Each row is a point on a tangle of strands that fork and nearly touch. The rows are in no order.
Two points are linked if the straight distance between their rows is under 81.4. Some points are linked to none.
mep: -32  16  28 -20  10   5  18 -19 -25  30 -26   0  30 -14  10  14  26   3  -1  14  -9 -19  29 -18 -19  -1   4   3  33 -23   5  22   0
vipi:  -1 -18  13   3 -24   7 -10 -23  11 -21 -13   8   4 -14  -5 -24  -4  -6 -13  -2   8 -25   2 -35  -4   1 -21  31  49 -12 -25 -22 -10
malo: -28 -27  24 -19   1 -27  17 -13  -4   7  -3   9   2 -23 -17  20  11   7 -11  19   8 -19  -9 -47 -33  13  -3  37  28  -7   5 -10 -16
Modo: -16  36  11  21  10 -16   2  16  -4  17   5   3  15 -12  42  20  11 -13  14   5  12 -11   7 -20 -15  -1 -38   5 -23 -20  31 -13 -10
fumu: -10 -26  31 -19  16 -16  18 -12 -25  28  22   0   9 -18 -28   0   4  15   5   5   4 -30  -4   1  -6   8  -2  16  -8  13  33  19  -4
nos: -13 -28   7 -22   9 -19  26 -25   1  13  -1  -8   7 -32  -6 -10  28 -18  25  19 -16 -29  22   3  17  12 -13  16  13 -11  20  12 -35
pel: -11   1  11   2  22  -8  -5  -9 -16  16  19 -15   6  16 -27  16   0  22 -11  -1 -34  -7  43   8  17  10  28   0 -28  -4 -26   6 -31
Fetum:  -3   5 -22   2 -11  -1 -11 -22  10  -4   8  15 -19  25 -18  10  -5  25 -27  -6  10  13   3   9  -2 -11  17 -16 -18   2 -44 -35  -9
rus:  -7 -10   5 -16 -26  -9  12 -17  27  -8 -32  -6  26 -20  28   8  29 -24  35  19 -13 -16  10 -25  -8 -16 -17  18  46 -21 -15 -16  -1
koz:   6  15   6  27  15 -17  -7  16   4  16   4   0   9 -19  47  -6   2 -26  11   9  37  -9  -3  -4  16   4 -33  16 -12  -9  39 -12  -7
Vek:  -2  23   4   4  10   1 -11 -31 -13   1   4  13 -32  -8   1 -27   2  22 -35   4  51 -12 -15   1 -19  13 -30  26  -5  24  -7 -17  24
Revip: -50 -12  -4 -11  17 -11   2 -25  -5  14  -2  -9  -6  13  13  44  11  -4 -19  18  10  -5  11 -17   1  19 -10  29  -4 -14  -8 -19 -43
bap:  12  11 -11 -23 -17 -15   6 -32  14   2 -19 -11 -23 -11   5 -10   8 -23  24  10   8  12   3   0 -15  15 -13  -9  17   1   2  19  13
basa:  13 -31   1 -16 -11 -37  -9 -33  22  -2   8 -25  -9  -5 -10  -6  12  -1  11   4  16  -7  25 -20  -2  10   2  38  -3  -4 -26 -14 -43
Zare:  13   7 -12   7  -8  -9  16  25  11 -14   0  24  13  -6  -3  -2 -20 -10  21 -10  16  -9 -31  19   7 -29  -2 -16   0   7  22 -15  11
lef:   6  -3 -10  40  17  21  11  42 -19 -23  -2  10 -12   5   6 -21 -23  11 -15   6  10  28 -11  11  31  -4   9 -14 -14  17  19  15  25
Liso: -38   0 -16 -31   5   8  10 -29 -12  -5  10  25 -12   1 -22  18 -10  -1 -24  -5  21   3 -31  21  -5  -9  -9 -23  -2   1  16 -15   2
Dupug:  11   2  -7 -20 -29  -9  19 -39  37  -5 -32  -5   2 -23  21  -2  19 -28  30   3   8  -9   8 -10 -17   2 -19   3  33 -14 -11   0   8
fov:  -3 -13   2 -32   1  -1 -10 -31  -6   5  24   2 -36  19 -14  -7 -16   6  -7   4  12  19 -22   6 -37   2  -6 -17 -18  31   0   6  19
gar:  -6 -15 -25 -19 -13   2  -9 -12  21 -20   7   0  -1  14 -34   5   3  11 -16  -8 -18   3  17  13  16   6  24 -10 -10 -12 -38 -34 -33
Lusi:  15 -28  -5 -27 -32 -13  -3 -34  46 -47 -15   6   1 -14 -19   5   4 -26  10 -12  -7 -15  -4  13   8  -4 -11  12  14 -26 -18 -16 -27
tisuz: -22  13   9 -26   5  20  17 -24 -20  17 -28  10  12 -28  20  -3  27 -11   6  16   6 -23   6   2  -8  -2 -19 -16  45 -24  12  11  24
muten:  -4   6   8  -3  13   1  -6 -26 -24  20 -11 -15   1  -8   1 -23  27  10  -4  24  -5 -38  48  -9   7  24  -3  25  15  -8 -28   7 -10
San: -12  30  14  46  15   5   8   2 -39   5   5  14  10   8  13  17  -3  29 -30  -5  15 -24  10  -5  20 -16  -7  16  12   5 -19 -14  -6
Vono:   5  -9   2   6 -14   9   2  20   8 -24 -19  18  50 -12   1 -10  -5  -3   4  -1 -11 -34   2 -11  17 -36  10   9  40 -17 -15 -26   1
duve:   7 -12 -29 -11  -2  -1 -15   0  27  13   1 -19 -32  26  34  -5  20 -29  30  11  -1  45  -8   2  -6  24 -13  -9 -21  -9   8  21 -14
gep: -58   4   2  -9 -18   5  -9 -14  14 -11 -21  15   5  -5   6  40  -5  -5 -11   8 -22  -1 -22 -44 -26  24 -10  15  36 -18 -14 -21 -17
daz:  -8   0 -18  35   2  32  13  31  -8 -24 -13  -7 -11  12 -12 -16 -11  23  -5  10  -4  34  -4  25  34   7  28 -30   1   9   2   6  -2
perer:   6  31  10  20   5  23  25  28 -25   5 -25  19  34   9 -11   9 -12  41  21   9 -15  -7   7   8  21 -20  41 -31  25  -5  -6  17   6
zifas: -20 -22  18 -15 -17 -24  11  -4  11  -8  11   9   2 -17 -11  34   0 -12 -14   3  15   2 -25 -35 -38  -2 -13  21  15   0   6 -26 -10
sir: -34  30  -1  33 -13  11  -4  25   3 -12  -6  27   5   6  31  21  -1   4 -23 -11  -1 -30  -1 -30  -8 -12 -32  12   2 -21   1 -32  -7
fako:   5  -5 -13  34  25  14 -34  24  28 -18  -2 -40 -28   5  27 -22   7 -20 -13 -20   2  45   3   5   1  22 -10   7 -30  -9  16  11  -5
gekur:  23 -49  -1  17  18  18 -16  16  22 -19   7 -18 -34  18   3 -19  -2  -6 -30 -18  25  51 -20  12  -7   1  12   2 -34  13   3  17  11
Kagi:  -3  18 -18  -8 -16  -5 -12 -36   8  14  -9  -7 -46   0   8  -8  16   0  -5  11  12  20   9  -1 -25  17 -12  -4   1   9 -17   4  13
luti:  21   3   3  23   7 -11   2  18 -17  -1  17 -14   8   9 -31   1  -4  31  -9  -2 -12   2  28   4  22   0  31  -6 -16   7 -31 -23 -26
Tibod:  21  -8 -12 -26 -31 -10  -7   1  17  -6   8  -8  16  -4 -30  14  10  -7   9  -7 -23   9  12  13   2 -11  31  -6  -2  -5 -14 -15 -17
fof:  24 -17 -11 -38 -31 -20   1 -14  31  -1  -2   3  12  -8 -14  24   6 -28  25 -15 -10  13 -25  19 -11  -5   4  -9  -2   1  -3  -7  -1
temag:  19 -15   0  17  31  10  -8   9 -21  -5   7 -23  -8  -9  16 -33  -8  -7  -9   8  19   0   0  19  52  18 -12  15   4  15  26  15   3
mir:  30  21   5  22  11  13 -10  12 -14   9  -3 -15  30 -21  15 -24  12  15  -6   0   2 -15  25  -4  18  -6  19  -6  24  -9 -28 -15  10
Dit: -22  19 -30   4  13  20   1   8   6   2 -15  12  -6  41 -11  34  -9  16   0  -2 -17  24  -7  33  25  -4  31 -37 -24  -8 -21  -5 -11
Labot:  20 -38   9  -3  11  -5   4  -1  -6   8  25  -3   2 -11 -33 -24  -2   2   9  -4 -30 -14  11  16  29  11  19   1 -13   9  25  25 -15
Tuz: -32   7  -8   5   7 -12  22 -11   3  10 -14   5 -12 -16  34   9  15 -15 -15  22  33  -9  -3 -35 -24  11 -39  20  20 -14   6 -17  -6
pidup: -20  -7   4 -18   3   8  31  -2 -18  -3   7  35  16  -5 -40   2 -20  25   1  -9 -16 -16  -5  20  20 -24  24 -16  -8  -4  20  11 -19
depu: -10  21 -25 -12  -2  10  -2   2   2   6 -27 -15  13   0  28   3  16 -37  27  14 -22  -8   4  31  25  10   1 -21  15 -17  17  16   8
zap: -12   5 -37  -8  -1  15 -10  30   7   5 -16 -14  11  20  17  24  11 -33  24   2 -31  14 -11  44  20  17  11 -23  -3 -12  15  15  -1
gudu:  27   3   9  25  -1 -23 -12  27  -7  12  22 -33  17   7  -5  11  -1   2   5  -5 -16  22  16  -2  10  -4  33   6 -15  10 -26 -15 -13
Zov:  34  13  16 -11   1  12   8  -6  15 -13   3  -3 -14 -13  13 -27 -14 -17  23 -10  13   4 -23  -6 -34  -8 -21 -17   7  16  20  34  50
Pivo: -20  32 -20  -5  -5   5  11  14   2   1 -12  26  13   3   8  18  -7 -11  12  -5  -4 -12 -20  27  -5 -12  -4 -23  -5  -2  21  -4  18
ded:  31  23 -11  11   2  25   6  -7   3 -27 -13  25  -5 -20  -4 -52  -5   5 -25 -18  35 -21 -16  14  10 -11 -14  -6  26  -1 -18  -5  21
Mis:  36  17  -1  29 -19 -13 -11   5   4   5   8   4   0  -9   1  -6  -6  16 -10 -15  13   0   7 -15  -9 -13   8   4  -8   7 -24 -17  16
tipu: -31   2  16 -28   7 -15  12 -29 -18  34 -10  -5  15  -8  -7  29  16  11   1  16 -12  -7  35 -23 -19  12  10  18   5 -14  -6  15 -21
zat:   0 -21  -4 -40  -6  10   6 -26  -7  -5  14  15 -19   7 -36  -8 -10   2  -3  -3  -1   5 -17  17  -2  -1  -3 -29  -5  13  14   5   8
zin:  -6  17  21   0  -1   8  27  11 -26  11 -14  26  51  -7 -15   4  -6  24  17  -9 -11 -23  10 -11   2 -36  27 -11  28 -11  -4   1   6
tomid: -14 -42  22 -12   6 -28  18 -11  10  21  16   1   6 -25 -28   3  17  13  -1  11  -3 -40   2 -20 -17  12  -4  42  -9   4  15  -3 -27
vako:   3  10   6  20 -19 -23 -22  -3  12   3   0 -14  -2  -1  17  12   2   2 -13   6  10  -5  19 -25 -13  -7  -5  28   0  -2 -21 -22 -13
piman:  46 -26  23  -9  -4   6   3  12   3 -14   0 -18 -12  -6   7 -23  -5 -21   7  -6  11  18 -15  -2 -19  -4   1  -2   7  25  15  53  38
Keruf:  44 -15  18   9  -3 -33 -17  13  17  12  23  -8   3  -9  13   3 -10 -19  29 -17  20  14 -36  -8  -3 -13   0  13 -11  15  16   6  -6
Rin:  17   8  -5  23 -17  25 -15  -3  14 -30 -14  18   7 -15   5 -37   1   0 -25 -17  27 -32   2 -14  12 -13 -15  17  30 -15 -37 -23  -3
beto:  -1  -5  23  -5   9  -7   9   0 -36  23  14   3  22  -3  -6   2 -11   4   8   4   8  -4  -2  -1   3  -9   8  -1  10  17  30  13   9
Ruteb:  -7  -2   4 -12  -1  14   7 -25 -28  -5  -3  19   5 -16 -13 -27   8   5 -18   1   7 -32   5  16  21   1  -9  -9  25  -6  12  -3   7
Gife:  26 -18  -3  30  23   0 -23  36   2 -14  16 -34   0  -2  13 -12  -9 -19  -4  -7  13  20  -9  21  43  10   9  18  -6  10  13   6 -11
feke:  -3   5  11  13  28  27  13  18 -35 -12   0  20 -15   7   9 -31 -20  26 -22  11  10   8  -7  -2  11  -6   1 -16   3  31  19  34  49
dezot:   1  24 -11 -21 -32   4  -2 -12  -5  12 -13   3   4   6 -29  15  -5  16   4  -4 -37  12   7   5 -24   4  25 -37   1   4 -15  19  24
Pana: -22  -7   6 -28   6  -6  -4 -44 -23  23   9   4 -22  10 -24  15   3  25 -19  11  14   7  -1  -3 -32  20  -2   1 -15  13  -4   0   5
nizu:  -4 -28   0  -6 -10 -13  22   5   9 -12  20  20  23 -17 -38  -7  -7  14   4  -9 -28 -32   7   6  24 -30  26  -2 -10  -6   5  -8 -30
legas:  13 -14 -25 -17 -14   4 -15   9  19  -6   4 -22  -8  17   7   1  12 -32  16   1 -10  27 -13  32  11  18  11 -17  -8 -11   6   6 -13
puni: -49 -12  -1 -39   7  17  33 -32  -9  -6  17  42  -8 -12 -44   6 -11  11 -25 -13  -3 -21  -8  17   3  -4   3 -13  -7 -11  22   5 -17
lemem: -31  24   3 -17  -7 -10   7 -34 -14  20  -6   6 -23 -11   4  12  15  12 -18  15  16  -3   4 -21 -47  19 -14   3   7   7 -14   5  13
zepez: -23  -7  22   2 -17  -8  13   9  -8 -13  16  24  14 -14 -18  18 -18   9 -30  -5  20 -16 -25 -26 -25 -18  -5  13  13   8   1 -30   2
dibuv:  10  23 -12 -20  10  11 -10  27  18 -23   7   9 -19  17  12 -13 -20 -14  20 -17   7  20 -17   5 -32   2 -44 -19 -38  -1  42   2  13
Moluk:  31  28  13  24  -4 -24 -20  22  -7  26   2 -29  22  -2  22  18  13   0  17  11 -21   8  19 -10  -5   0  17   3 -10   1 -24   2   4
zep:  -3  47 -18  22 -13   2 -13  13   1  -4 -16 -24   5   8   5  16  17   2 -13  -9 -33   7  37   7  -1   4  21  -7  -1  -9 -59 -10  -3
mopap:  13  29  12  13  -1 -18  -9  20   1  14  31  10  -6   5   7  -2 -17  10   3 -13  15  12 -18 -18 -32 -14 -22   0 -39  17  18  -8  16
lal:   6   2   8  20   4 -23   0  15  -7  16  34  15  -2  11 -13  19 -31  17  -5  -7  23   7 -30  -6  -8 -25   5  -4 -27  23   2 -24  -1
lurez:   7   4 -21  22  12   0 -19  -9   4  -7  10  -5 -28   8   4 -10  -8   3 -26   1  21   9  -7  23  33  11   0   2 -16   8   2 -25  -7
fedan: -28   9  14   8 -12 -18 -12   2   3   8  -7 -18  22   2  26  32   4  -5   0  12 -17 -16  16 -26  -2 -10   7  19  12  -9 -24 -17 -21
mumaz:  15  37  -5   8 -18  -8 -19  15  17  21 -15 -14  24  -8  33   5  23  -8  22   6 -30 -10  21 -15 -16 -10  15  -9   4 -19 -29  -7  16
gug:  -7 -21   7  -9 -16  -6   7   8  21 -29  -2  10  45 -18 -26   0  -2  -9  14  -5 -44 -27  17  -8  23 -29  14  16  22 -18  -8 -17 -22
rakop:   6  21  13  32  15  24  16  40 -32   5 -12  -5  15  16   8  -3  -8  25   1   4 -17  16  11  -5  24  -7  27 -33   9  10   3  38  31
zako:   6   9   7  -7  17  30  18  13 -29  -3  -2  10   2  -2  14 -20 -11   0   3   4   0  -7 -16   3   8  -6  -4 -31  26  10  31  33  47
sim:   7   0  -2  -3  -6 -16 -16 -47  12  -9  -8   1 -41 -13  -3 -27   5   9 -24 -11  54 -12  -7 -11 -25  11 -27  34   5   6 -22  -6   4
sev:  -3 -47  -1  -1  30  29   0  13 -31  -6  12 -17 -19  33 -14 -21   1  18 -30  11 -22  34  11  22  24  21  20   0 -26  16   4  20  -2
Tof: -13 -28  19  -7 -31  -2  -8 -16   6 -15  11  15   7  -2 -35  -9 -12  18 -18  -8  -7 -29   8 -34  -5  -3  -4  27  16  -3 -27 -25 -18
Lavuz:  40  14  -2  18  -3   2 -19  26  34   1 -22 -25  17 -21  18 -16   8 -21  32 -21  -6   7  -1   5  -1   4   8 -14   6  -8   3  10  27
Dano:  12  10 -14   4 -15  -6 -11   0  16  13  15  12 -22  28 -15   9 -14  28  -8 -14  -4  36 -10  -1 -24  -9  12 -33 -38  14 -22 -13  13
ribug: -27  -2 -13   8  13 -24  12 -16   5  24   2  -3 -22  -2  24  27  21  -5 -12  19  32   5   3 -18 -15  19 -23  22 -15  -1   6 -29 -21
Fosut: -12  16   2 -31  -9  18  13 -22 -20  -2 -21  22  22 -20  -8  -7   9 -11   9   0 -18 -24  17  20  10  -3  -1 -20  32 -16  14  13  17
gupum:  -2  15  11  10  10  -1   3   5 -16  14   3   0  20 -22  24  -1   2 -20  10   9  21 -19  -7   6  17  -7 -12   2  14  -2  22  -1  18
Derok:  14   3  -8  31   9   4   2  23  -3  -2  16   9 -30  32 -12  -3 -23  35 -11   2  -1  42 -13  -6 -12  -3  23 -18 -34  29 -12   2  17
roze:  -7  -6   4   3  26  16   0 -11 -46  10   6  -2 -17  26 -20  -8  -7  38 -28   9 -16   4  21  14  17  22  12   4 -11  15   8  25  11
rivu: -10  20 -33   1  -8  11  -9  -1  20 -24 -11  23 -22  -5  16  -5  -3 -17  -6 -13  23  -8 -15  27  17 -14 -34  -4 -13 -18  16 -28  -2
Vureb:  30 -42   3  -4  19 -11 -22  -6   2   5  23 -17 -36  35 -12  -9 -10   4 -13  -2  25  34 -24   5  -6  17   9  15 -29  18  -5  16  -4
derum:  10   2  12 -27 -15   4   4  -9   8   8 -24  -6  41 -23  20  -2  30 -14  36  10 -26 -22  17 -10  -1 -22   5  -4  42 -30  -6   2  16
kir: -21  40  -4   9   3  -2   3  31   0   6  -4  25  19   6  27  35  -8  -1   7 -13   1  -6  -5   5 -18 -16 -26  -6 -32 -17  33 -18   1
sukog:   6  21  -9   9 -17  12 -14  15   3 -16 -20 -27  19 -10  -4 -21  23  -4 -11  -9 -22 -13  42  -1   9  15  13   3  18 -19 -64 -25 -10
fam:  35  14   1  18   6  -2   8  39  24 -20  18  15   6  -3   6 -14 -32  -3  31 -28  19   1 -37  -2  -7 -25 -13 -13 -17  14  31   7  17
Kevi: -16 -33   6 -32  -2 -20  32 -22  13  -8  -2   4  21 -27   3  16  20 -39  24  10  -1 -10 -15  13  18   0 -24  18  24 -15  30  -7 -36
vas:  21  17 -12  21   6  13 -25  29  38 -13 -14 -43  -6  -7  28 -17  12 -36  20 -15  -1  18   6  16  12  24  -4  -4 -11 -14  13  10   1
zipim: -19  34 -13 -12 -20   8  -7   3  11  11 -36   7  36  -6  24  16  22  -7  16   5 -32 -23  16   2 -11  -9   3  -8  27 -23 -21   2  19
Nisu: -32  46 -18   8  -6  12  -7   6   4 -13 -14  34 -10  -3  28 -10   3   4 -29  -7  16 -20   0  -2   2  -6 -44  -3 -14 -24   7 -29   5
Mipu:   0   5 -23 -23   4   0 -17  -5  32   0   2  10 -31  15  28   6   5 -22  30  -5   4  24 -20   5 -18  15 -33 -11 -34 -10  30   7  -5
fisib: -32  17   8 -17 -11   4  13   0  -8   4 -20  26  48  -5 -13  40  -2   6   1 -10 -19 -16   4  -5 -11 -24  16   9  25 -15   9  -5  -2
fefu:   3  11   3  -9   7   3  -7 -32  -2 -11  15  11 -39  -4 -11 -24 -14   5 -14  -5  35  -3 -33  11 -22  -4 -21  -2  -4  27  11  -4  25
Kosat:  -4 -42  -6 -10  32  12 -18 -10 -21  -2  14 -28 -26  28 -11 -27  10   3 -12  20 -11  11   8  28  34  43   0  14 -26   6   6  13 -13
Popo:  18 -21 -11   3  -9   7   0  44 -12   3   5  -7  11  26  -6   7  -4  -6  13  -5 -23  37  -8  10   0  -8  27 -20  -9  14  13  27  14
fibes: -12   5  13  -2  15 -29  -1 -23 -24  46  -2 -27  -1  12  12  33  13  10   9  23  -1   8  18 -17 -15  21   7  18  -8  14  -7  18 -12
lutos:  13   2 -25 -10 -19  16  18  19  15 -18 -13  19  -4  14 -38   7 -13  16  26   1 -11  20 -25  23  -9 -14  28 -44 -11  15  -1   3  22
tovi:  13   4 -19  40   0  14 -10  29  39 -10  -1 -30 -11   4 -11 -10  -5   4   3 -28   5  50  -7  15   5   9  19 -16 -28   2 -20 -26 -12
Mutip:  -8  24  10  12  15  -3  -9  22 -26  25  21   4 -19  28  21  19 -17  12  -2   2  -7  13 -10 -18 -23  -5 -17 -10 -38  17  24  21  20
Danu:   9 -18  -7 -21 -40  -5   8 -15  35 -37 -21  17  17 -20   0  16  -9 -30  11 -10  -1 -26 -25  19  -4 -21 -18  12  27 -16   4 -24   8
fozom:  25   4  -4 -12 -31  12   2   4   9  -5 -15   0   2  -5 -27  -7  -6  -3  17 -16 -20  13  -9  16 -21  -4  15 -39  14   7  -5  13  29
fovev: -18   3  -5   1  14 -26  11 -16 -12  42   2 -16 -22   7  22  19  11  -4  19  22  23  19  -3 -21 -22  28 -21  17  -9  19  17  13  -4
meka:   2   9  -1 -12  12  19   7  36   4 -19  24  10 -17  21  23 -18 -14 -12  12  -2   4  16 -23   2 -35 -12 -26 -14 -29  18  42  33  32
Gure: -20 -40 -12 -23   3 -26  -2 -34  18   8  13  -9  -5  17  -7  19  15  -3  -1  17  10   1  14 -13   5  15  -5  26 -16  -9 -25 -29 -45
pezo:  29  33  -2   7  -4  19   3   6  13 -20  -7  15 -10 -12   1 -45 -11   3   6 -17  17  -7 -17   7 -17  -9 -13 -30   7  13   2   5  40
tiv: -38  14  11 -14  -9  -7   0   2   6  13 -20   3  38  13  17  63   2  -3  -2   1 -27  -4   9 -12  -7 -13  14  15  13 -18  -8  -6 -19
Dafe:  -4  15  -8  -6   6   9 -13 -32 -24   1  -9   0 -14 -13  -1 -31  16   3 -20  14   5 -18  31  12  21  23  -7   1  15  -7  -8   5  -2
lav:  -5  18 -12  44  17  -6  -8   1 -23   0  13   0 -17  20  14  23  -8  22 -26   4   6  -4   5  14  29  -9  -3   7 -21  10 -17 -29 -13
gov:  35 -24  17  -9   8 -27   0 -28  16   6  -2 -29  -9 -16 -15 -16  20  -6  29   5   7  -7  28 -14   3  20   2  26   3   0  -9  10 -18
Gete: -31 -20  10  -5  21 -19  18 -12   2  17  13 -21  10 -27   0 -12  16  -5  11  22 -31 -49  38  -6  21   4   5  33  -1 -18  -4  13 -40
giti:  46   5  13  28   6   3  -2  46  17  -3   2  -8  21  -9   9 -21 -18  -2  21 -17   7  14 -14  -2   3 -13  16 -17  -3  11  20  14  26
pup: -10  10   3  -7 -14 -13 -13 -16 -11  -1  -7 -22   8 -11  -2 -11  21   5  -8  18 -31 -19  53 -12  -3  17  12  14  10 -14 -58  -5 -19
Medo:   5  12   6  23 -28  -7   1  13   1  -8   3  25  17  -4 -12   2 -16  26 -12 -16  17 -16  -7 -25 -19 -32   5   7  12  17 -27 -32   9
fimiz: -21  32 -25   6  -5   9 -16  -5   4  10  -7  -7 -12  25  10  30   4   8 -13  -8 -29  14  16  18  13   9  13 -23 -17 -11 -33  -7  -7
sigu:  -9   4  20  31   9  -3  -5   3 -28  -5  14   3  17  11  -8  14   1  35 -31  -4  -7 -36  34 -22  21  -8   1  34  11   3 -45 -18 -20
Nub: -17   5   9 -13  13  12  -1  16 -19   9  14  -1 -25  23  32   0  -6 -12   0  17   5  22 -12  -9 -36   1 -23  -9 -27  20  39  41  28
gapon:  26 -20  12   6  22 -12  -2 -13  -5   1   4 -16 -18  -8  18 -22  -3 -15  11  14  36   1 -13   5  22  21 -26  24  13  15  24  24   7
mol:  19  -3  25 -16  -9   6  17  -2  -8  19  -6  17  47 -24  -7  -6  11   2  24 -10 -14 -23   7 -14  -8 -34  11  -8  35 -15  -2   2  28
fareb: -33  -7  18  -7  35 -11   9  -7 -11  27  13 -14  14   2  -8  14  -2   9  -7   0 -39 -38  35   4  23   2  14  31 -23  -4  -6  10 -46
zub:  35 -11 -16  21  -6  12  -5  17  21 -20   1 -10 -16   4 -26 -14 -19  -4   1 -22  10  35 -16  16  10  -1  24 -17 -10  11  -2  -7  -2
nabe: -19 -19   3 -16 -24  -7  13  -2  14 -23  -4  14  27 -16   1  29   5 -28   9   4  -1 -20 -21   4  12 -21 -15  20  28 -10  20 -28 -10
ser:   8 -14   7 -12   8  31  17  11 -32  -8  -4   3   5   3 -23 -23  -8   8   1   2 -25   1  16  12  22  -3  15 -28  16   8  31  48  26
mip: -28 -10  23  27  -9   1  -4  -4 -20 -10   9  23  14  12 -26  13 -20  34 -28  -9  -8 -26   6 -33   1  -5  -1  28  14   1 -28 -27 -31
sisil:   8 -12 -16  24  14  21 -22  19  15 -15   5 -11 -39  27  27 -13   1  -6 -27  -7  -6  56   0   2  -9   9  -4  -5 -47   0   6  12   9
taso:  36 -13  18  17  15  25  15  35 -24   5  -3  -6  23 -12 -15 -29  -8  18  10   4 -15   8  15  -6  22   2  23 -25  23  13   9  39  27
kip:  13 -38  -6 -15   7 -17 -14 -28  14  21  19 -23 -37  26   7  -5   9 -17  13  12  17  40 -12  -3  -7  29  -1   6 -18   9  -3  14 -11
Lafo:  32 -21   3   4   6  -7  -5  13  -8  -8  15  -9   5   3 -25 -12 -16  -4   7  -6   4  19  -7  22  34  -1  21  -1  -5  10  15   4 -17
Ril: -24  -1 -26 -18   3  23  18   5   2  -3  -1  31 -12  37 -31  20 -25  23   6   3  -6  22 -28  22   2  -7  32 -44 -19   8  -3   1   5
sogo: -37  -6   3  14   1  -2  13  -1  -1  -4 -20  -6  11 -13  37   6  15 -27  -3  24  17 -29   0 -27   6   5 -24  26  41 -24   4 -25 -17
tenu:  25  -8 -15  15  -1  15  -1  64  15  -6   3  -8   0  12  17  -8  -5 -18  13 -10 -10  31 -14   9   0   0   2 -14 -27   4  27  17  11
rif:   7  -7  13  20  17   3  -2   9 -35  14  17   0 -10  31 -17  18 -19  37  -9   4 -10  26  -1   2   3  -1  22 -14 -22  26  -3  24  16
bofin:  12 -46   4 -20  12  -2  -7 -14  -3   7  13 -28 -21  10 -18 -25  11 -11  10  12 -23   7  15  19  13  34   9  11 -13  -3  10  33 -25
digaf:   0 -11  -4 -30 -22 -18   3 -19  18   6  13   8  -3 -11   3  23  -1 -22  14  -5  19   9 -27   2 -21  -9 -16   2  -2   5   7 -19  -8
tetod:  30 -26   3 -15  -8   6   9  22 -12  -8  19  -3 -10  14 -13 -11 -15  -1   3  -1  -3  32 -21   1  -9 -12  11 -15  -6  28  15  41  26
duku:  48 -14  18  10  24 -10 -18 -17   3   0  -7 -34  -7 -22  -5 -29   7  -3   8  -3  28  -6  12   2  17  25   5  18  19   5  -6  17   1
tubu: -58  23   8  20  -9   7  -8   3   1  -6 -13  20  -1  11  19  45 -10   4 -35  -5  -4 -15 -17 -34 -16   6 -14  19  18 -21 -12 -27 -15
luru:  12   3 -13   9  11   8 -22 -20  21 -29  -8   5 -39 -10  10 -26 -10 -21 -18 -14  30   8 -16  31  14   8 -21  -4  -7  -7   9  -9   4

Follow the links from the first point to the second, and from the first to the third. Name the last point that the two ways share.
Gure, tovi, Modo -> Lafo
puni, nabe, vako -> derum
rivu, Modo, Vureb -> giti
kir, derum, Labot -> zifas
fako, taso, Derok -> zifas
legas, San, Pivo -> giti
Pana, fareb, gar -> derum

A fork is a point with three links, a tip a point with one. Leave the first point through the second and follow the links. Name the first fork or tip that comes.
dezot, fozom -> ribug
mip, Tof -> giti
Rin, vipi -> gep
Pivo, kir -> zifas
Ruteb, Dafe -> dezot
Lusi, Danu -> derum
Fetum, Dano -> Lafo
mumaz, Moluk -> Lusi

Name the points in between on the shortest way along the links from the first point to the second, in order.
Zov, Mipu -> piman tetod Popo tenu giti Lavuz vas fako sisil gekur Vureb kip duve
Lusi, pidup -> Danu nabe Kevi nos Gete fareb pel luti gudu Moluk mumaz zipim derum rus Dupug bap Kagi lemem Pana fov zat Liso puni
Zare, gapon -> Pivo kir Modo koz gupum beto fumu tomid malo zifas digaf fof Tibod gar Fetum Dano Derok rif roze sev Kosat bofin Labot Lafo Gife temag
vako, gudu -> fedan tiv fisib zin mol derum zipim mumaz Moluk
sukog, gapon -> pup muten Dafe Ruteb Fosut tisuz mep tipu fibes fovev ribug Revip Gure basa gov duku
